Points on a hilly landscape, in no order, each with its height.
From any point a ball rolls to the lowest of the 2 points nearest to it. It stops when none of these is lower. Distance is the straight distance between rows; heights are no part of it.
J_65: [ 36 -41  -6   4  -7  -7 -34  14   4 -19  -7   7   0  13  -7  -6   0  -6
  17 -12  49   3 -16   1  -7  47   4  21  -2  10  16 -14   7 -15   0 -44
 -10  10  -5 -12  10  18 -22 -13 -20 -15  18  22  14 -16  -2]  height 329
J_45: [-20  20  19   2   5  -1  16 -15  11  30 -10   6  -7  22  15   3  20  -4
  13 -20 -37  24   0 -18 -13  -9  -5  15   7  -9  10 -24  32   1   4  38
   4 -20   6  -4 -11 -44   5   9  19  10  -8   4 -18   3  29]  height 392
J_913: [  4  -9   7 -15  -3  -1   1  12  -3  -7 -19 -10 -23  -4  -6 -16 -21 -13
  -7   5  26  12   4  29 -13  21  12  15  -3  33  -6   2  -9 -20   6 -29
 -24   8  22 -17  35  23  -2 -17  23 -16  19 -23   9  32 -21]  height 687
J_418: [ 13  19  18   8  10   6   8 -33  31  -3   5   4   5   3  39   7  -2   5
  -7  22  -7  13  23  -1 -57  14 -20  13  -3  -1   9   1   1  10  -2  19
  42   8   2  20 -10 -13   5 -11  28  28 -17 -19 -19  -6  -4]  height 326
J_805: [-32 -29 -14  11  23   3  23  28  -5  -9 -13 -34 -14 -19 -33  -3 -26 -11
   8  10   3 -12  -7   8   8 -10  27  -5   7  29 -29  12 -15   7 -26 -22
 -26  32   8 -25  20  18 -25   4 -11 -14 -18 -14  21   9 -18]  height 295
J_741: [ 34 -20  11 -15  14  20   3   2  27 -11  -3   2  11  31   0   5  11 -11
  -3 -18   3  18  -5 -27 -14  43  -7 -12 -14   2  17 -24   4  10   3  -6
   8   4  32  -3  -2 -21 -14  -6   3  -7   4  -5  -3  -4   9]  height 217
J_330: [ 13 -11 -17  -3   8   5 -10  31  -2   6  -1 -16 -16  29   7  15  -4  -9
  20 -37   8  18   3  22  13   8  -1  15   8  14  11 -12  18 -12 -14 -40
  21  28 -16  -3 -19  17  -5  -6   3  17  14  33  21   7  13]  height 282
J_819: [-13  26 -21 -15 -17 -17  -6  15 -23   6  18  -8  -4  -9  -2  13   1  21
  12 -21   2   5 -10  29  37 -35  -2   0  -8 -17  18   9   2   6  -3  -3
  19 -22 -28   8 -29  10  -3  -4   0  19 -12  15 -10  25  21]  height 304
J_41: [-24   7  -7  16 -20 -36  34  -8 -13   8 -21  -1  -9  -4   4  -2 -16 -23
  31  10   2  22  12  12   0 -17   0  27  13  11   9   4  17   1  13  21
  29   5 -13  -8  23  -8 -21   8  14  11 -19   3 -25  20   4]  height 258
J_927: [ -8  44  -6 -39  -1 -15  -6  15  -5  21   1 -17  -9  -7   0   8  14  20
  -8 -20 -20  15  -5  56  31 -40   2  -1  -3 -14 -15   4   4   0   4  -3
  25   1 -20  11 -36   7  14  -4   2  20  19   3  16  30  -6]  height 259
J_828: [  1   7   6  11  10   1   3   2  -8  -3   3  16   6   7 -20   0  23  14
  -3  10 -20 -20  -6 -20  26  -8   1  -9   9  -2 -15 -11  -2   4   2   2
 -21   7 -11   3 -16   0  -3  16 -24   7   2   6   3  -6  12]  height 266
J_922: [ 15  -9  27  -4 -39   5  -3 -17  29   1   4  -3   5 -24  18  -3  13   4
  -7   9   7  10   3 -31 -48  27 -10  13 -10  -4  19  -3  11   0  32   9
  -9  -9  11 -19  32   2  14  -8  27  -4  14   0 -30 -18  -1]  height 372
J_94: [-28  -6 -35 -14 -11  11   0  16 -28  14  17   2 -21 -25 -23  -5  -3  13
  24  -5  30   0 -22   6  20 -32  16 -12   7  -3  18  22  -5  -4  -2  -7
  -9 -23   8 -30  -1   5  14  -5 -22 -13 -23  17   1 -13  39]  height 63
J_274: [ -9  11 -12   1  10  -3 -41 -15 -18   2  29  18  32  -2  -5   8  22  13
  -7 -17   5 -19  -9  -4  45 -29  -9 -17 -26 -60  13   7 -15   3   1   8
 -21 -43  -8  29 -27 -22  21  -1 -14 -14 -13   3  -7   5  -1]  height 201
J_893: [ -4  -5 -35 -15  -6  22   9  17 -22  20  28 -27  14 -25  -7   3   2   9
  -3 -24   6  -8 -17   0  24 -39  -3 -21  14 -13  34  12  -6   4   3  10
  -2 -24  11 -36   3   3  -6 -15   3  -8  -7  -3  14 -22  46]  height 144
J_888: [-13  11  16   3 -37   8 -13 -16 -10  28  20  26  -8  -2  10  -5  11 -14
   5 -12  -1   3  16 -35 -14   6   5  18 -23 -18  16   5  21 -19   9  37
  -9 -23  -6 -13   3 -18  28  -1   1 -14  -4  23 -18 -15  19]  height 351
J_329: [-16 -18  15  32 -35   6   6 -18  -9   9  37  31 -17 -17  -8   4   8   4
   4   9  -2 -12  -4 -55 -30  20  -9  31   4  -7  32  16  29 -27 -11  19
 -28 -40  -3 -17  17 -24  20  19  -3 -23 -23  28 -35 -15  21]  height 328
J_263: [ 10  21  -2 -34   4  20  19   8  17  22 -10  -7 -14  28  13  11  -2   7
 -10 -29 -22  32  13  29  -6  -3   3  -5   2  11   5  -4  20 -22  -2   6
  42  -1 -12  -8 -17 -13  20 -14  22  17  16  25   1  16  -1]  height 174
J_988: [ -6 -21   2  26   4   9  15   2 -17  -9 -14  -3   3  -4 -14   4 -16 -62
  12  13 -11 -19  -5 -22  -6  13  11  15   1  21 -20  16   7 -22 -14  10
 -12  34  -1  -8  41 -16 -18  22   3 -25  -9   7  19   4  -4]  height 69
J_445: [-20  -2  -6   4   9 -40  37  11  -9 -20 -43  -6  10  -1 -25   1 -13 -38
  35  10 -10  15   5  11  28 -13  -1  10  12   7  -9   1   3   2   2  28
  21   6  18   9  27 -27 -29  -5  10   2 -22 -19  -4  34   0]  height 216
J_767: [-28 -27 -22  25   1  19   6  28 -21  11  13 -24  -1 -31 -17  14 -21 -21
   4   5   3 -25 -17  -1  15 -20  20  14  15   7   5  18  -8  -3 -11 -26
 -14  28   4 -24  34   6 -13   7   3 -20  -5   5  20   1   9]  height 342
J_634: [  0   2  15  13  -6   2  28 -33  15 -20  -4  14 -19 -20  19  15  -8  22
 -16  50  10  13   3  -5 -66  20 -33  -5  25  26  11   7  -6   9  -9  16
  36   3  19  12  22   7  -3 -13  38  14 -22 -26 -41  -9  18]  height 291
J_231: [  8   4   2  16   6   0 -30   8 -10  13  10 -13   4   5   9 -14  26  -7
  28 -36  11 -14 -30 -13  30 -12  19  -2  -5 -41  19  -7  16   7  10  27
 -17 -19  -1 -22 -20 -11 -13  13 -16 -10   4   4  -3 -18  11]  height 257
J_492: [-11  25   7 -43  12   0  -2 -19  -1  -3 -28  36 -15  22 -13 -24  11  23
 -16  -6   3  26  22  -8  -8   0 -21 -28   2  -3 -13 -32  13   0 -12  27
   0  -7  15  19 -24 -11  14   2 -14  -1   8  -4  -7 -12   8]  height 140
J_572: [ 27 -22  12  47 -18   4 -24   4  -6  41  52   1  10 -24   8  15   1   0
  10   7  -9 -47 -18 -39  28  10  -1   4  11 -23   7  11  -1 -15  10  -2
   2  19 -51  -3  -3  25 -19  26 -43  21 -14  38  -5 -45   4]  height 461
J_155: [-11  -2   2   1  23 -12 -29 -20 -14 -28 -25  12   0   0 -17 -27  15  -4
  -7   4  -1 -13 -16 -15   5 -13  19  -8 -26 -22 -17   5  -2   9   8  32
 -28  -6  35  21  14 -31   7  15 -14 -16  14 -34  17  -5 -16]  height 134
J_886: [ 28   2  -1  26   4  -6   8 -14  34   8  -7 -12  14  19  36  13   4   7
  19  -2 -21  12  -6  -7  -9  13 -13  -8  39 -11  -8  -7  20  29   7  16
  30  37 -10  -1 -26  -4 -31   8   0  46  -4  -7  -5 -31   9]  height 141
J_573: [ 36 -40 -11   2  23   3 -22  32  25 -19 -11   1   3  43  -5   1   1 -26
  21 -27  34   8 -15  -8   4  40  -1   2 -23  -2  20 -21   5  -2 -14 -28
  -3  16  21  -8  -8  -3 -31 -17   4  -4   9  11   9  -4  -9]  height 273
J_210: [-23 -11 -27  17  28  27 -22  17 -14  -2  20 -17 -14   3   0  15 -24 -20
  12 -19  -1 -23   6   0  22 -32  22  -7 -20  -5 -11  13  -9 -16 -21 -23
   7  26  12  -6 -19 -26   6   0  -7 -15  11   9  27  13 -10]  height 279
J_904: [  6 -31 -20  34 -24  11 -34   5  -4  16  23 -11  16 -34   7   0 -12 -27
   3   7  20 -25 -21 -21   3   7  14   8 -17 -14  20  22  -7  -5   1 -11
   2  -2 -13  -4  19  -1  -1  -2 -11 -18  -6  14  15 -19  -9]  height 418
J_439: [ 21  -7 -16 -36   0 -19 -11  10  11 -12 -26 -12   3  17  -5 -15  -7 -13
   0  -8  32  22   7  44  -3  13   9 -20 -14  13   4  -2  -3  -1  15   0
  -2  -2  27  -9  37   6 -12 -32  12 -20  23 -22   4   5 -30]  height 665
J_159: [ -9   8  14   0  11  -6 -28 -23  -9  -2 -23 -16  10 -12   9 -16  -5 -11
  -9  13  10 -11 -14  29   0  -8  27   2 -10 -11  -6  16  -8   4  23  27
  -8   4  28   6  31  -5   2   3  10 -15  18 -40  24  15 -35]  height 188
J_37: [  8   2 -14  -6  -5  10  -7 -14 -23 -20  26  39  16   1 -36   6  -9   2
 -14   6   5  -7  -5 -24  16   8 -28 -18   5 -22  32   8   2   1 -23   4
  -6 -25  17  22  -5 -16  14  -9 -14  -9 -22  16  15 -28  29]  height 253
J_583: [ 20 -22  -6  15  -8  21 -28   7 -12  15  37  -2   7  -7   5  15  -6 -24
  13 -17   2 -29 -16 -33   9   1   9  -5  -8 -30  18  11   3 -11   0  -1
  -2   2 -30 -10 -12  -5  -2  17 -33  -7 -11  42   7 -33   9]  height 442
J_441: [ 23  11  18 -12 -31 -26  34 -26  12  -5 -14  10  10  -6   6  34 -20  -6
   0  25 -12  22  22  14 -13   5 -52  10  20   5   7  -5 -19   6  18  26
  33 -18   1  17  20  13  -3 -22  43   9  -7 -13 -27  18   4]  height 420
J_608: [ 52 -19  23  -2   9  16  29   1  47 -19 -10  -3  14  17  11   0  12   9
  -9  -9 -32  12   2 -29 -13  45 -20 -28  10 -16  -2  -9  -3  40  25  13
   8  16  25 -12 -18 -11 -24  -5  11  22 -15 -16 -11 -27   4]  height 143
J_491: [-23 -12  -6  23  11  17  -7  10 -31 -17  15   8  -4 -17 -36  -4 -17 -25
  -5   4  10 -39  -1 -17  27 -21  19   0 -18  -3 -18  27 -26 -18 -35 -29
 -19   4   7  17   4 -18  13  14  -7 -30  -7  -5  17  26 -24]  height 316
J_858: [-32  14  -5  -1 -15 -19  25  18 -23   5 -12   0   5   1 -23  11 -17 -24
  -5  -1 -32  -7  19  19  32 -31   4  21 -12  -1 -15   8  -1 -18  -4 -12
   3  15 -16   9   7  -9  15  17   5  -4 -17  31  -3  42 -11]  height 340
J_270: [-23 -21 -36  13  18 -16  24  28  -1 -27  -8 -18   1 -12 -26  17 -30 -27
  22   4  -1  -2  13  12  20 -14  12   9   4  25 -16   2 -18   8 -25 -33
  12  52  -4   3  -2  20 -23   4  -5   4 -10  -9  27  26 -30]  height 243
J_929: [ -5 -20  -7  24   5 -16   4  -3 -20 -19 -18   5 -10  -8  -5   3 -28 -38
   4  30  -4   8   3   9  -6  11  -1  27  17  42 -26   6  -5 -12  -9 -11
   3  35   2  14  39  -2 -21  -4  22 -15  -7  -8   8  25  -5]  height 127
J_668: [  1 -21 -23   3  -8  -8 -12  17 -14  16   5 -25  20 -13  -7  -1  12  -7
  23 -28  13  -6 -31  -6  35 -23   8  -2   7 -48  31  14  17  20  22  35
 -13 -33  18 -38   2   0 -27 -10 -14 -12   7  -7  11 -30  32]  height 211
J_924: [-33  12  21  12  22 -16  28   7  -5  -2 -18  17 -25  -8 -21  -7   9  24
  -3  16 -22  -6   5   2  29 -12   3   4  34  34 -24 -12   4   5   2  -7
 -10   5 -19   1 -21  10  -5  24 -16  19  -5 -13 -13  12  11]  height 331
J_859: [ 14 -27 -31   8  28   5 -13  20   5  -7   2   0   8  18  -2  25 -24 -21
   8 -13   5  -2   1  15   8  13  -6   5  14   8  -9  -1  -4 -13 -28 -38
  13  55  -2   9  -8   8 -28 -16   1   4  26  24  39  -2  -7]  height 323
J_498: [ -4  13   4  10  12   0  14  -5  33   0 -19 -38   7   0  19 -10  -9   9
 -12  24  -8   5  12  32 -31  -3  17 -12  18  28 -33  13  -5  21  13 -11
  20  24 -18  -9   7  31   8   5   3  12  -7 -20  -9   8 -33]  height 58
J_99: [-14   5 -13   1  29  24 -13  -2  -7 -14  -5 -10   2  -7   0  10 -24 -19
  -8  12   0  -6   7   8  -8 -10   1   1  -9   3   3  10 -20  -7 -34 -26
  30  16  13  27  -8 -18   6   4   5   2   0 -12  26  24 -19]  height 236
J_60: [ -5  14  -5 -29  17  17 -10   3 -11  -8   1  12 -15   2  -9  -4  10  21
 -38   0 -17  16 -12  15  22 -12 -21 -13   3   5 -19  -9  -1  -9 -18 -25
 -11  -5   7  22 -19  19   7  -8   4   0  44   4  39   7   9]  height 547
J_730: [ 24   3   5 -17  -8  27 -10   5  10   2   0   1   1  16  15   1  -2  -8
 -23   5   3  14   9  12 -36  18 -11  15 -13   3   7 -10   6 -11 -11 -31
   7  -6  -9  14  -2   6   9 -18  22   0  12   8  12   7 -23]  height 409
J_115: [ 30 -45  -2  20  21  17   2  35  24 -19  13 -15  22   0   3  26 -24 -27
 -15  -5   3 -26 -19  -9  11  17  -4  14  -7  12   3  -1 -28  -2 -19 -40
  -2  27  10   1  -5   4 -36 -10  14  -3  19   0  17  12  -9]  height 371
J_725: [ 32 -31  14  10 -20  18 -19   8  -4  -7   6   5  -2   3  11   8  -8 -18
 -17  11  16   6  -3 -14 -34  40  -9  19   3  27   6 -11  13 -29  -1 -41
  -6  17  -7   9  16  15 -11 -19   5  -5  18  19  26 -26   5]  height 375
J_273: [-12  17   9 -17   4 -13  59   7  25   6 -11  -8 -16  10  -3  -8  13  38
   6  -4  -5  23  30   8  -6  -6  -3 -26   7  26   2 -19   7  18   2   8
  22  -7 -23 -30 -33  17   9   5   8  17 -24 -14 -34  12  -2]  height 345
J_610: [ -7  19  33  16 -15  -2   1 -42  21   5  -6   2  -9 -25  49  -5  14   9
  -2  24   2   5   8 -24 -47   9  -5  17 -10   1  12 -13   2   7  22  25
  -2  -5   5   7  12  -7  25  -2  14  12   7 -19 -33 -13 -13]  height 350
J_315: [  0  16   3 -26  10 -16   4 -12  -2  -2 -31  18  -4  10 -19 -24   8  33
   2  -1 -14   2  14   2  14   3  -2 -22   1  -5 -24 -19   0  15  12  16
 -20  -6  -3 -19 -18   2   6  11 -26   3   8  -7 -12 -11 -12]  height 203
J_473: [-32  33  -3   2   6  -4  34  11  -2  19  10 -12  -3   7   6  -6  18  37
   2 -15 -23  11  17   4   1 -51   3 -12  15   5   4  -5  13  16   4  22
  17 -25 -20 -31 -24  -3  13  18   4  16  -6  -3 -11   0  29]  height 366
J_470: [  0  19  15 -28  -9  -6   8 -13  -4 -11 -20  19 -13  -3  -8 -10  -4  23
 -31  21  -1   7  22  11 -18   6 -26  -4  -8  21 -19  -1 -18   2   8   0
   0 -13   1  12  18  19  24 -16  19  -9  15 -13  -7  26  -2]  height 446
J_635: [ 13 -10  -9 -25   9 -19   5   6  -2 -11 -34  -1  14  29 -23  -3  -6 -45
  15 -14 -17   6   1   7  35  -2 -10   3 -19 -15 -12 -10   2  -3   9  32
   0   4  24   3  10 -25 -26   2  18 -12  -3  -5   1  20  -9]  height 166
J_982: [-17  20 -13   3 -19   8 -12 -10 -14  12  47  11 -14 -21  10 -15   7  54
  -3   4  17  -6  -9  -5  -7 -13  25 -19  -1  -7   9  13  -4   8  -2  -2
 -26 -45 -21 -25 -11  24  34   8 -32  -8 -18   3 -22 -32   7]  height 234
J_417: [ 13  23  -6 -28  -4 -19   8  -3   6   6 -31 -11   6  19  10  17   3  -3
  -4 -21 -29  26  21  47  16  -7 -11   5  14  -7 -22 -11   7  -6   7   0
  28  26 -22  14  -9   4   8 -15  10  26  27  22  18  29  -7]  height 215
J_296: [ 40 -11  -2   8   7   2  15  -3  48  -8 -16 -25  20   4  28  11  15  18
  -6  -1 -16  11   6  -1 -16  34  -1 -18  30   7  -5  -1  -5  35  18  -4
  15  20   1 -24  -5  34 -13   5 -10  22   3 -15 -11 -25  -7]  height 68
J_677: [ 15  -8 -21 -21   3  -2 -29   7 -15  -5  -6  -9   2  14  -7 -11   7  -5
  -3 -27  31  19 -10  21   7  -3   5  -2 -14  -6  14   3  15  -4   1   8
  -4 -15  23  -8  15   1   3 -20   6 -10  32   4  26 -10   1]  height 636
J_298: [-28   6   4  -8  -9  -6   8  29 -29   8  -5  -3 -19  -7 -29  -2   2 -13
 -10  13 -22  -6   8  34  19 -21   6  19  11  28 -23  13 -21 -26  -1 -29
 -25  14  -5   7  24   9   2   6   7 -17   2   0  17  49 -13]  height 369
J_363: [ 22  -7 -12  -3 -28   5 -33 -24 -14 -12   0  35  19   7 -11 -11  -9   0
  -5  12  12  -4  -7 -18  -9  26 -14  -8   2 -12  12  -4   9  -6 -18   3
 -21  -7  13  14   7   1  -9  -7 -26 -14   7  21  20 -44  17]  height 190
J_30: [ 29   9  17 -40  16   0  18  22  32 -12  -1   5  12  36 -17  -6  22  17
 -39 -28 -36 -19   1  -5  17  11 -12 -25 -11 -14 -26 -22 -19  16  12 -14
  -6   0 -14   0 -32  17  18   4 -15  12  11  12   1   9 -26]  height 67
J_832: [ 12 -29  -7   9  19  -9 -13  12  -7  -6 -31 -10   8  28 -19   2 -19 -58
  25  -9   0  -1  -1 -14   7   3  14   7 -22   0  -9  -2   5 -11 -15   3
   5  36  15   4  17 -22 -20   2  -5 -24  -2  10  11  20 -16]  height 120
J_847: [-30  14   1  11  19   2 -22  -1  -8   9  13 -13 -18   5  25 -15  19   5
  10 -17   9   5   1 -16  -1 -25  43   3 -16 -18  22  10  18   8  -4  23
 -11 -24  14 -23 -11 -27  13  11 -14  -1  -9 -15 -12   0  -2]  height 294
J_186: [ 21 -12  25 -10  14   9 -11  -9   4 -23  -1  34   7   5  -7 -13  27  32
 -38  12 -14  -6  -7 -15   3  41 -22 -13   6 -10 -21 -34  -6   9   5  -3
 -48  -5  11  20 -15  10  -5  -6 -25   9  31 -11  10 -33  10]  height 26
J_118: [-12  20   0  15  10  -9  15 -21   7  15  -2  11   9   7  28  -5  15   5
  20 -21  -8  25 -14 -17   2 -24   5  -2  12 -28   9  -2  31  22  -5  53
  17 -11   4  -7 -28 -41 -16  13  -3  18 -17 -12 -16 -32  38]  height 368
J_120: [ 27   0  17 -19 -41  -6  15 -14  16   5   0   5  15  -9  15   7   4  -8
 -11  11 -12   9   5   4 -24  12 -38   9   4 -10   7   1  -1   2  45  32
   9 -26  -4   6  58   9  13 -37  32  -1   4  -5 -18  -3  15]  height 396
J_478: [-19   3  -3  11 -36 -29  26 -10  15   3  -5  -6  -7 -16  29  -6 -24  -9
  51  17  36  19  19   6 -41  -2  -4  24  19  30  14   8  10  -3   4  25
  15  -4 -23 -10  28  13  -8   7  16  -1 -18  -1 -54  -6  -8]  height 289
J_284: [-11 -10  -4   5 -19 -29  13 -11 -18  -6 -27  10 -15 -22 -10 -14 -15  -5
  17  23  24  19   3  10 -11   7 -25  25  30  47 -12   2   3  -5   1   1
 -13  -1  17  16  37  20 -16 -24  14  -8   2 -15 -14   2  13]  height 193
J_26: [  5  -2 -14 -15  -6 -11  -6  -1 -24  -8  18  16  37  -8 -41   7   3   6
  -4  -4   1 -21  -8  -6  47 -14 -28 -15  -9 -36  15  13 -19  14  -1   7
  -7 -34  -7  21 -13 -11  -3   9 -19  -6 -18  15 -11   4  24]  height 245
J_432: [  9  -7  36  17 -19   6  -7 -13   2  27  -6   4   1  22  14   1  26 -35
  -4 -10 -35   0  -6 -36   2   8   1  16 -17 -22   2 -10  15 -12  18  38
 -13 -17  -1  -2  15 -28  13  11  18  -2  -1  15 -13  14   1]  height 370
J_375: [-10  36 -11   8 -24 -16 -11  -4   1  30  33  -1  20  -9  11   6  -1  16
  12  -3  -4  -5  12  17   9 -30  -9   2  -4 -13   5  20  -1   8   9   8
  27 -10 -32   7 -20   9  15  11  -5   6 -10  15 -13  -1   3]  height 337
J_844: [-15 -19  -7  20  24  -3   9  -2  -2 -12 -11  -7   2  -5 -14  26 -38 -39
  -8  30  -5 -10  18  17 -14  19   1  10  -3  33 -26  13 -23  -1 -25 -20
  21  46   6  39   8   3 -17   3  13   4 -23 -20  17  29 -30]  height 182
J_711: [ -9   5 -21 -24  -7  -2 -29  -1 -45  16  19   4 -37 -20   3 -29   6  54
  13  -9  40   1 -19  12  19 -17  32 -20  -8 -10  27   3   5   0   6  -5
 -25 -47   1 -29  -4   5  16   1 -50 -12   1   1 -13 -20  27]  height 160
J_372: [ -5   0  11  15 -35  -8  32 -39  -6  -9 -14   0 -12 -35   2  -8 -12   0
  14  43  25  13  -1 -10 -54  19  -9  14  25  23  -1   5   3   0   2  19
   6  -8  25   0  50   5  -3 -11  34 -11 -14 -16 -23  -6  13]  height 248
J_227: [-29  30   5  14  11  -4  26 -19  11  23  11 -10  -8 -19  21 -24  22  24
  10  -2 -18   2   2 -20  -6 -26  28 -19  -8  -7  11   2  13  25  16  33
 -12 -27   2 -32 -14 -15  19  27  -6   8 -31 -24 -31  -2   2]  height 330
J_216: [  2  19  -7  32   9  -8   2  -8  20  -6   8  -3  -4  14  34  16  -1  27
  24  11  16   7  -3  10 -13   2  -4   5  20  14   6  -9   7   9 -18  -7
  41  22 -24  14 -50   3 -20  16 -13  45 -17  -3 -22 -25   8]  height 194
J_874: [ 40   5  24  -9  18   8  -9  17  17  -4   5  -5  30  19  -4   5  29   2
 -22 -16 -12 -22  -7  -1  41   9  -5  -5 -30 -36  -7 -19 -19  23  23 -15
 -13 -16   0   5 -23   4   5  -2 -13   0  25   4   8   8 -14]  height 122
J_31: [ 11  20   8 -46   6  10  22  15  25   9  -9   3  -8  36 -10   5   6  25
 -27 -25 -16  11  22  10   0  13  -5 -41  -9   9 -15 -15   7  -6   3  -9
   6   1  -9  -1 -18   1  21  -7   6   5   7  18   0   1 -14]  height 128
J_625: [-17  10   6  -6 -15 -22  49  -3  14  -7  -9  -3   3   0   1 -12 -11  10
  25   3  24  19  27  16 -28  14   3  -9   2  25   4   6  -5  22  15  22
  14  -3 -16 -15   3   8   9  12  22   4 -41  -6 -59   3 -24]  height 313
J_421: [ 35 -17  16  -5  -3   5 -26 -28   2 -24  12  45  13  15  -8 -10   7  12
 -23  13  17 -26  -2 -23 -15  46 -15 -20   4  -5 -12  -9 -14  -6 -14 -17
 -26   6 -10  37 -14   0   1   8 -32   1  12  11  11 -48  -5]  height 123
J_959: [-38  -1 -16   4   5  -7  -9  16 -33   6   9 -12 -10  -7 -17   0 -16 -26
  23 -17  -9 -15   6  26  43 -38  24  20 -13 -16 -10  13  -5 -17  -9 -24
  14  23  -6   9 -11 -16 -10  11  -6  -6   3  23  21  33  -6]  height 310
J_9: [ -4  26   9 -19   6  10  -8 -16  -6  -7  -1  27  -8  -8 -11  -8   0  30
 -23  32  13  14   5   9  -8  16 -21 -10  13  14 -22  -9 -10   3  -8 -25
   2 -14  -4  35 -16  34  23  -1 -13   6  12  -6  20 -16  24]  height 492
J_415: [ 27 -28  13  -4  17  24 -17  20  22  -9  -7 -28  19  16  14  16   6 -28
 -26   5  -3  -9  -7  -1 -17  10   6  17 -28   4   3   2 -26  -3  -4 -33
  -6  10  15   8  17  -5   7 -10  22  -7  17  -4  29  21 -34]  height 406
J_507: [-43  25  11   4  -8   0  19   6 -18   4  -9   4 -38 -22 -21 -15   0  26
   1  24   6   6  15  20   8 -25   7   8  29  43 -20   8   7 -17  -8 -13
  -6  21 -19   3   2  19   9   0  -1   0  -2  -3  -4  24   5]  height 379
J_820: [-28  29   5 -15  22   7 -10 -32   0 -15 -19  16   6   3   4 -25   9  12
 -12   1  -1  13  -3 -11 -17  -4  10 -19 -18 -22  -8 -14   4   4  -4  35
 -10 -11  28  24 -15 -35  13   7  -7   5   2 -34   1  -2 -12]  height 64
J_267: [ 16  18   0 -14   1  17 -34   7  -2  12  43  10   7   6  14   1  25  14
  -8 -34  -3 -19 -12  11  19  -7   4 -12 -28 -42  14  -5  -9  -5   9 -13
 -14 -25 -12   5 -20  14  23  -6 -13   2  12   6   2   4 -17]  height 164
J_569: [-24   4  22  32 -27   7  -8 -22 -18  13  45  30 -28 -42  16  -3  15  57
 -12  34   2 -30  -6 -41 -34  -2   7  -4   2 -10   8   7  -5  -9  -2 -14
 -44 -39 -13  -6  -3   8  36  13 -33  -5 -10  -2 -21 -21  23]  height 285
J_923: [ 10   3  15   0  26   1   5 -16  25  -5 -18 -32  15  -8  19   1  11  -5
 -16  28 -12  -1   4   9 -28  -7  11  -3  -3  20 -26  10 -25  13   4   8
   6  11  24   9  20   6  -2  -6  29   1   1 -39   9  18 -22]  height 126
J_6: [ -4   6  -6  13  13 -11  -6  15   6   1   7  -3 -10  29  23  10  -9   3
  20 -12   0   3   1  10  19   9   5   9   9  16   1 -13  10  -2 -27 -29
  29  15 -23   3 -44  -3  -9  15 -12  26 -14  19 -13  18  -6]  height 242
J_434: [ -5 -41 -32  21 -10  18 -26  22  -6   9  22 -31  23 -37  -9  21 -34 -40
  -7   3  15 -38 -32 -13   9 -21  18  13 -16 -11   6  34 -13 -11  -2   3
  -2  11  -4  -5  32  -6 -24 -12  14 -24   4   2  42  -4   4]  height 384
J_477: [  4  -2   3 -20  12  15 -27  22 -18 -14  -1   3 -16  16 -14 -11   1  22
 -17  -8  14 -22  -3   5  20  -2  18 -10 -18  -7  -4  -2   1 -13  -1 -22
 -36 -18  29   3 -12   8  11  -6 -20 -18  30  -2  30   1  -3]  height 597
J_423: [ 25  -8  32 -22   8   9   9 -10  26 -14 -13  21  -4  23   4  -5  25  20
 -19 -12 -12  14   4 -10 -14  42 -10   2   6  16  -8 -37   5   2  20 -16
 -21 -13  10  -3  -8  12   1  -9  11  10  34  -3   1  -7   2]  height 139
J_682: [-21  23   5  26 -15   8   7  -3  14  26  24 -26   4 -15  26   0  10  27
  -6   8  -7  -3   5  10 -39 -22   8   0  10   3  13  19   1  -4  13   8
   9  -8 -28 -12   2  24  20  18  12  10 -14  -2 -18  -5 -11]  height 365

For each start below, name the point where the ball stops.
J_572 | J_988
J_298 | J_988
J_415 | J_296
J_273 | J_988
J_441 | J_988
J_473 | J_94
J_45 | J_94
J_432 | J_94
J_375 | J_30
